Points on a hilly landscape, in no order, each with its height.
A ball rolls from a point to whichever of its 2 nearest points has the largest drop for the distance, and stops where none of them is lower. Distance is the straight distance between rows; heights are no part of it.
K_267 h=349: 114, 121, 120, 95, 95, 103, 89, 104, 122, 100, 99, 107, 77, 84, 118, 97, 113, 84, 107, 106
K_447 h=329: 66, 116, 95, 86, 129, 106, 86, 86, 113, 85, 122, 108, 107, 99, 90, 112, 110, 94, 95, 116
K_233 h=773: 93, 114, 92, 88, 106, 135, 91, 96, 107, 106, 109, 91, 96, 80, 99, 90, 111, 56, 85, 97
K_886 h=301: 118, 108, 110, 99, 86, 69, 104, 96, 103, 93, 102, 100, 86, 113, 102, 97, 100, 100, 108, 88
K_432 h=651: 89, 88, 109, 74, 109, 115, 91, 102, 101, 106, 93, 107, 110, 102, 99, 98, 105, 95, 100, 115
K_323 h=513: 107, 102, 113, 100, 116, 121, 105, 110, 114, 120, 92, 90, 87, 92, 119, 95, 106, 96, 97, 121
K_794 h=276: 115, 104, 106, 107, 86, 110, 103, 105, 101, 112, 92, 90, 99, 93, 106, 82, 112, 67, 97, 98
K_23 h=547: 93, 85, 96, 85, 135, 123, 109, 119, 110, 141, 99, 85, 108, 90, 107, 94, 110, 116, 95, 121
K_331 h=846: 92, 82, 79, 79, 110, 142, 106, 111, 84, 114, 91, 91, 105, 88, 85, 99, 97, 88, 93, 110
K_766 h=283: 123, 105, 100, 127, 74, 97, 102, 111, 109, 103, 91, 92, 77, 78, 103, 110, 91, 91, 118, 91
K_398 h=568: 122, 106, 103, 118, 64, 47, 104, 106, 93, 62, 89, 98, 90, 107, 106, 102, 65, 146, 115, 75
K_671 h=351: 73, 99, 84, 94, 114, 95, 95, 87, 68, 90, 107, 116, 115, 111, 91, 100, 91, 112, 83, 99
K_351 h=823: 107, 119, 114, 95, 91, 131, 106, 99, 120, 98, 122, 103, 88, 94, 119, 88, 125, 71, 90, 90
K_680 h=214: 95, 118, 103, 100, 89, 68, 100, 97, 114, 79, 115, 97, 85, 99, 112, 98, 116, 91, 102, 93
K_199 h=282: 107, 119, 95, 109, 62, 43, 99, 96, 112, 58, 98, 84, 96, 106, 96, 100, 82, 118, 118, 62
K_119 h=747: 92, 90, 96, 47, 113, 180, 89, 129, 124, 115, 111, 81, 122, 81, 105, 88, 98, 91, 106, 101
K_948 h=631: 73, 105, 107, 84, 118, 103, 87, 91, 109, 99, 116, 91, 122, 115, 108, 86, 117, 75, 89, 101
K_36 h=475: 88, 82, 86, 84, 115, 113, 100, 84, 76, 97, 100, 112, 116, 115, 78, 110, 82, 109, 89, 105
K_967 h=848: 104, 125, 103, 88, 95, 92, 91, 87, 110, 105, 106, 110, 96, 89, 87, 98, 115, 84, 101, 90
K_914 h=820: 78, 84, 90, 59, 120, 143, 90, 119, 98, 110, 105, 92, 113, 81, 97, 99, 100, 80, 96, 109
K_284 h=122: 82, 117, 92, 99, 101, 80, 107, 87, 101, 84, 116, 98, 96, 107, 117, 87, 127, 94, 92, 103
K_401 h=451: 122, 85, 107, 107, 100, 105, 116, 111, 88, 103, 79, 98, 85, 101, 95, 110, 84, 76, 106, 105
K_69 h=469: 107, 105, 113, 117, 109, 95, 110, 100, 102, 110, 82, 91, 87, 93, 114, 103, 95, 111, 103, 117
K_137 h=546: 117, 95, 96, 92, 115, 106, 114, 107, 95, 122, 80, 104, 96, 101, 90, 96, 101, 114, 105, 117
K_165 h=236: 117, 101, 103, 122, 66, 57, 106, 107, 118, 80, 95, 79, 86, 99, 118, 104, 95, 116, 115, 81
K_153 h=366: 82, 111, 97, 108, 123, 91, 98, 95, 99, 100, 102, 102, 101, 97, 115, 106, 102, 118, 97, 128
K_217 h=370: 124, 86, 103, 139, 72, 68, 116, 113, 72, 85, 75, 101, 84, 103, 99, 111, 63, 135, 106, 87
K_84 h=488: 106, 94, 95, 87, 95, 94, 116, 88, 80, 83, 108, 112, 92, 110, 80, 103, 101, 72, 90, 76
K_471 h=111: 62, 104, 84, 83, 128, 98, 89, 91, 89, 84, 110, 111, 115, 107, 97, 108, 100, 112, 91, 119
K_190 h=154: 96, 119, 94, 135, 71, 53, 79, 89, 102, 75, 100, 89, 107, 108, 107, 104, 94, 128, 120, 92
K_302 h=379: 127, 86, 112, 100, 95, 131, 110, 109, 97, 113, 86, 97, 90, 97, 99, 95, 105, 68, 98, 103
K_564 h=837: 122, 111, 111, 90, 82, 120, 105, 98, 114, 96, 113, 109, 87, 93, 94, 102, 112, 60, 96, 79
K_108 h=257: 116, 109, 97, 122, 73, 79, 99, 107, 119, 86, 104, 83, 75, 84, 118, 102, 100, 93, 114, 87
K_28 h=476: 74, 107, 110, 111, 89, 71, 86, 89, 103, 92, 107, 105, 111, 109, 100, 97, 116, 85, 89, 88
K_475 h=402: 109, 98, 109, 92, 104, 116, 107, 99, 110, 115, 108, 88, 117, 100, 102, 88, 115, 67, 89, 91
K_57 h=415: 132, 98, 97, 126, 70, 67, 105, 112, 70, 82, 76, 100, 100, 110, 83, 102, 66, 112, 110, 78
K_375 h=593: 97, 111, 102, 134, 99, 55, 90, 97, 84, 71, 95, 105, 102, 111, 111, 107, 76, 158, 100, 107
K_569 h=511: 93, 111, 109, 104, 106, 104, 89, 92, 116, 108, 117, 95, 107, 102, 112, 93, 119, 71, 95, 100
K_486 h=809: 109, 97, 114, 88, 101, 147, 100, 108, 118, 112, 118, 98, 95, 92, 122, 82, 118, 81, 88, 99
K_872 h=333: 103, 100, 93, 129, 87, 63, 105, 111, 74, 90, 88, 109, 84, 98, 105, 107, 79, 133, 105, 93
K_744 h=326: 104, 57, 100, 93, 121, 126, 120, 111, 85, 117, 83, 102, 118, 113, 89, 109, 83, 124, 98, 109
K_439 h=403: 105, 103, 103, 93, 94, 86, 104, 85, 91, 92, 98, 111, 101, 119, 85, 96, 96, 100, 96, 90
K_547 h=341: 80, 129, 105, 117, 99, 105, 82, 99, 132, 88, 121, 105, 90, 91, 124, 97, 134, 89, 101, 110
K_248 h=373: 119, 99, 107, 132, 81, 72, 104, 105, 106, 106, 83, 93, 82, 91, 101, 119, 84, 133, 119, 93
K_63 h=862: 91, 93, 79, 68, 120, 124, 112, 95, 80, 98, 98, 91, 114, 97, 83, 99, 93, 82, 85, 114
K_965 h=26: 117, 92, 95, 121, 68, 87, 105, 94, 86, 94, 83, 94, 107, 105, 92, 95, 90, 92, 105, 93
K_562 h=495: 95, 117, 114, 82, 110, 118, 83, 113, 111, 116, 103, 110, 93, 85, 110, 91, 115, 81, 100, 107
K_917 h=737: 104, 97, 102, 83, 96, 141, 95, 112, 103, 114, 110, 106, 102, 87, 87, 91, 113, 51, 91, 81
K_570 h=252: 102, 126, 100, 111, 68, 53, 97, 84, 124, 67, 108, 85, 95, 99, 100, 99, 109, 103, 117, 73
K_534 h=435: 120, 93, 92, 104, 96, 81, 117, 108, 68, 94, 83, 117, 91, 113, 85, 103, 79, 109, 96, 96
K_372 h=723: 70, 103, 103, 56, 117, 127, 84, 98, 110, 96, 105, 106, 111, 103, 93, 96, 113, 86, 94, 102
K_729 h=258: 100, 115, 94, 126, 84, 53, 102, 108, 111, 78, 102, 86, 84, 95, 127, 107, 88, 125, 111, 98
K_533 h=851: 130, 102, 98, 100, 91, 108, 114, 90, 101, 101, 106, 105, 83, 97, 86, 109, 101, 79, 108, 93
K_89 h=417: 91, 85, 84, 102, 107, 102, 102, 102, 79, 100, 101, 98, 102, 98, 98, 102, 96, 86, 84, 105
K_780 h=585: 80, 75, 88, 77, 132, 129, 100, 94, 98, 109, 103, 90, 122, 104, 94, 111, 88, 114, 95, 120
K_442 h=506: 96, 83, 94, 92, 130, 108, 116, 117, 96, 130, 84, 97, 95, 87, 97, 102, 101, 126, 96, 117
K_78 h=424: 97, 123, 108, 126, 110, 82, 92, 89, 109, 91, 95, 89, 93, 100, 111, 110, 98, 116, 110, 119
K_695 h=733: 67, 107, 113, 82, 105, 128, 79, 101, 119, 105, 120, 93, 121, 103, 109, 82, 131, 71, 81, 95
K_747 h=310: 85, 116, 106, 114, 93, 56, 89, 96, 100, 96, 103, 112, 105, 109, 110, 92, 112, 110, 107, 97
K_699 h=818: 103, 114, 95, 105, 110, 100, 89, 83, 106, 118, 107, 105, 101, 92, 92, 106, 103, 98, 107, 106
K_909 h=492: 121, 74, 92, 98, 101, 104, 123, 116, 75, 112, 79, 117, 101, 109, 78, 104, 84, 104, 100, 99
K_901 h=295: 103, 77, 112, 116, 88, 109, 99, 93, 108, 107, 101, 100, 93, 97, 111, 111, 103, 96, 103, 111
K_303 h=695: 78, 99, 104, 92, 120, 111, 86, 103, 123, 125, 124, 110, 115, 99, 108, 99, 118, 96, 103, 110
K_347 h=216: 97, 115, 94, 121, 61, 68, 90, 79, 102, 78, 100, 91, 98, 106, 100, 96, 110, 106, 108, 84
K_427 h=340: 99, 96, 83, 123, 103, 83, 113, 103, 85, 106, 101, 103, 92, 100, 105, 107, 91, 105, 89, 107
K_219 h=493: 125, 87, 108, 119, 108, 109, 122, 111, 90, 113, 71, 95, 78, 94, 104, 112, 88, 104, 107, 116
K_829 h=715: 90, 105, 110, 62, 116, 162, 82, 121, 125, 122, 108, 89, 119, 85, 109, 73, 110, 88, 91, 106
K_88 h=455: 73, 113, 109, 103, 107, 100, 77, 81, 110, 83, 115, 109, 95, 98, 100, 108, 114, 85, 104, 109
K_821 h=537: 106, 82, 90, 85, 126, 118, 107, 87, 92, 111, 105, 99, 114, 107, 80, 108, 88, 107, 104, 110
K_888 h=532: 130, 71, 100, 119, 96, 97, 127, 109, 81, 117, 66, 108, 101, 112, 78, 107, 85, 124, 109, 99
K_749 h=383: 101, 91, 95, 108, 104, 78, 113, 106, 68, 96, 84, 120, 86, 105, 91, 108, 77, 137, 95, 105
K_519 h=687: 90, 97, 91, 68, 106, 140, 95, 99, 101, 103, 109, 95, 115, 93, 72, 88, 115, 56, 83, 77
K_896 h=565: 114, 85, 89, 87, 103, 108, 116, 89, 87, 107, 105, 95, 124, 116, 79, 96, 106, 80, 89, 94
K_913 h=582: 98, 77, 98, 65, 129, 152, 104, 127, 122, 135, 102, 87, 109, 85, 105, 97, 103, 118, 105, 113
K_158 h=526: 109, 101, 97, 110, 73, 75, 101, 82, 93, 90, 100, 115, 91, 103, 86, 115, 88, 122, 114, 92
K_105 h=882: 91, 135, 111, 94, 92, 87, 88, 97, 124, 96, 120, 108, 90, 92, 102, 88, 131, 70, 95, 78
K_373 h=550: 117, 108, 102, 112, 69, 59, 106, 85, 88, 73, 104, 105, 100, 115, 92, 104, 79, 133, 113, 75
K_568 h=630: 84, 91, 92, 84, 101, 121, 89, 90, 91, 96, 108, 96, 114, 106, 87, 101, 109, 59, 88, 88
K_599 h=787: 82, 107, 109, 85, 111, 149, 87, 106, 134, 106, 129, 99, 106, 93, 122, 86, 127, 77, 86, 99
K_748 h=274: 97, 120, 116, 102, 88, 88, 93, 92, 125, 86, 105, 105, 84, 98, 119, 105, 123, 96, 109, 111
K_408 h=628: 80, 87, 95, 92, 127, 124, 96, 98, 113, 117, 116, 97, 118, 98, 103, 110, 104, 113, 105, 113
K_378 h=780: 68, 97, 104, 54, 123, 149, 81, 112, 119, 103, 117, 98, 106, 89, 104, 100, 106, 73, 92, 96
K_641 h=664: 94, 102, 117, 74, 125, 134, 87, 114, 123, 124, 102, 92, 117, 98, 113, 86, 114, 99, 100, 117
K_877 h=289: 97, 103, 94, 124, 93, 69, 104, 107, 98, 91, 101, 104, 79, 92, 117, 108, 97, 115, 106, 103
K_557 h=496: 118, 84, 103, 81, 111, 129, 110, 97, 110, 122, 108, 97, 115, 107, 86, 93, 99, 75, 98, 94
K_386 h=198: 97, 95, 92, 136, 62, 53, 96, 104, 94, 80, 96, 85, 104, 103, 107, 97, 84, 131, 110, 86
K_443 h=794: 96, 110, 86, 92, 114, 125, 90, 89, 102, 117, 104, 95, 101, 83, 90, 102, 106, 80, 96, 110
K_132 h=418: 77, 121, 92, 103, 108, 59, 92, 89, 95, 89, 114, 119, 110, 120, 100, 99, 110, 120, 96, 105
K_525 h=260: 79, 112, 84, 101, 116, 99, 93, 97, 97, 95, 105, 99, 106, 101, 110, 84, 122, 96, 87, 123
K_799 h=483: 96, 122, 91, 116, 97, 61, 97, 81, 88, 86, 115, 113, 112, 113, 95, 101, 91, 138, 97, 92
K_897 h=579: 104, 116, 98, 121, 78, 53, 99, 100, 86, 59, 92, 105, 89, 105, 107, 97, 71, 161, 105, 90
K_850 h=479: 95, 116, 90, 101, 88, 71, 100, 88, 76, 83, 102, 122, 98, 109, 87, 102, 96, 110, 97, 89
K_636 h=617: 109, 85, 114, 83, 120, 146, 99, 118, 126, 135, 101, 94, 108, 93, 115, 97, 98, 95, 98, 108
K_584 h=527: 81, 94, 92, 93, 114, 97, 92, 90, 79, 91, 109, 103, 116, 112, 93, 103, 93, 77, 82, 92
K_730 h=401: 92, 66, 107, 106, 123, 112, 111, 101, 85, 108, 83, 99, 103, 110, 106, 114, 84, 121, 94, 117
K_934 h=363: 105, 70, 108, 109, 116, 122, 106, 99, 96, 111, 94, 96, 96, 103, 108, 112, 94, 95, 96, 112
K_169 h=422: 108, 65, 99, 85, 110, 130, 110, 114, 85, 121, 84, 118, 109, 108, 83, 105, 87, 99, 107, 105
K_95 h=558: 136, 91, 105, 122, 93, 84, 125, 109, 73, 104, 74, 112, 91, 114, 78, 109, 72, 145, 108, 93
K_333 h=590: 106, 102, 111, 83, 104, 94, 103, 95, 103, 111, 88, 113, 97, 108, 101, 94, 103, 109, 110, 117
K_700 h=158: 113, 107, 100, 125, 74, 99, 96, 90, 102, 94, 93, 85, 99, 92, 96, 89, 109, 81, 104, 97
K_590 h=331: 132, 92, 106, 117, 75, 84, 111, 109, 98, 101, 80, 106, 79, 97, 90, 108, 91, 110, 120, 93
K_791 h=143: 114, 97, 95, 138, 66, 72, 97, 90, 90, 79, 95, 86, 97, 103, 102, 110, 79, 104, 109, 88
K_597 h=465: 93, 91, 96, 107, 117, 93, 109, 103, 84, 119, 80, 103, 106, 101, 101, 98, 98, 145, 93, 121

Where does a ball stop that starts at each point below?
K_119 -> K_442
K_331 -> K_442
K_398 -> K_284

Call two points neighbours if one is among the 2 nearest of the other. Go from one point of each pair to the other, from neighbour to neighbour, staying as low as possible. Name the highest point that can't be avoided.
K_744, K_872 -> K_909
K_901, K_284 -> K_69
K_901, K_744 -> K_730
K_190, K_965 -> K_386
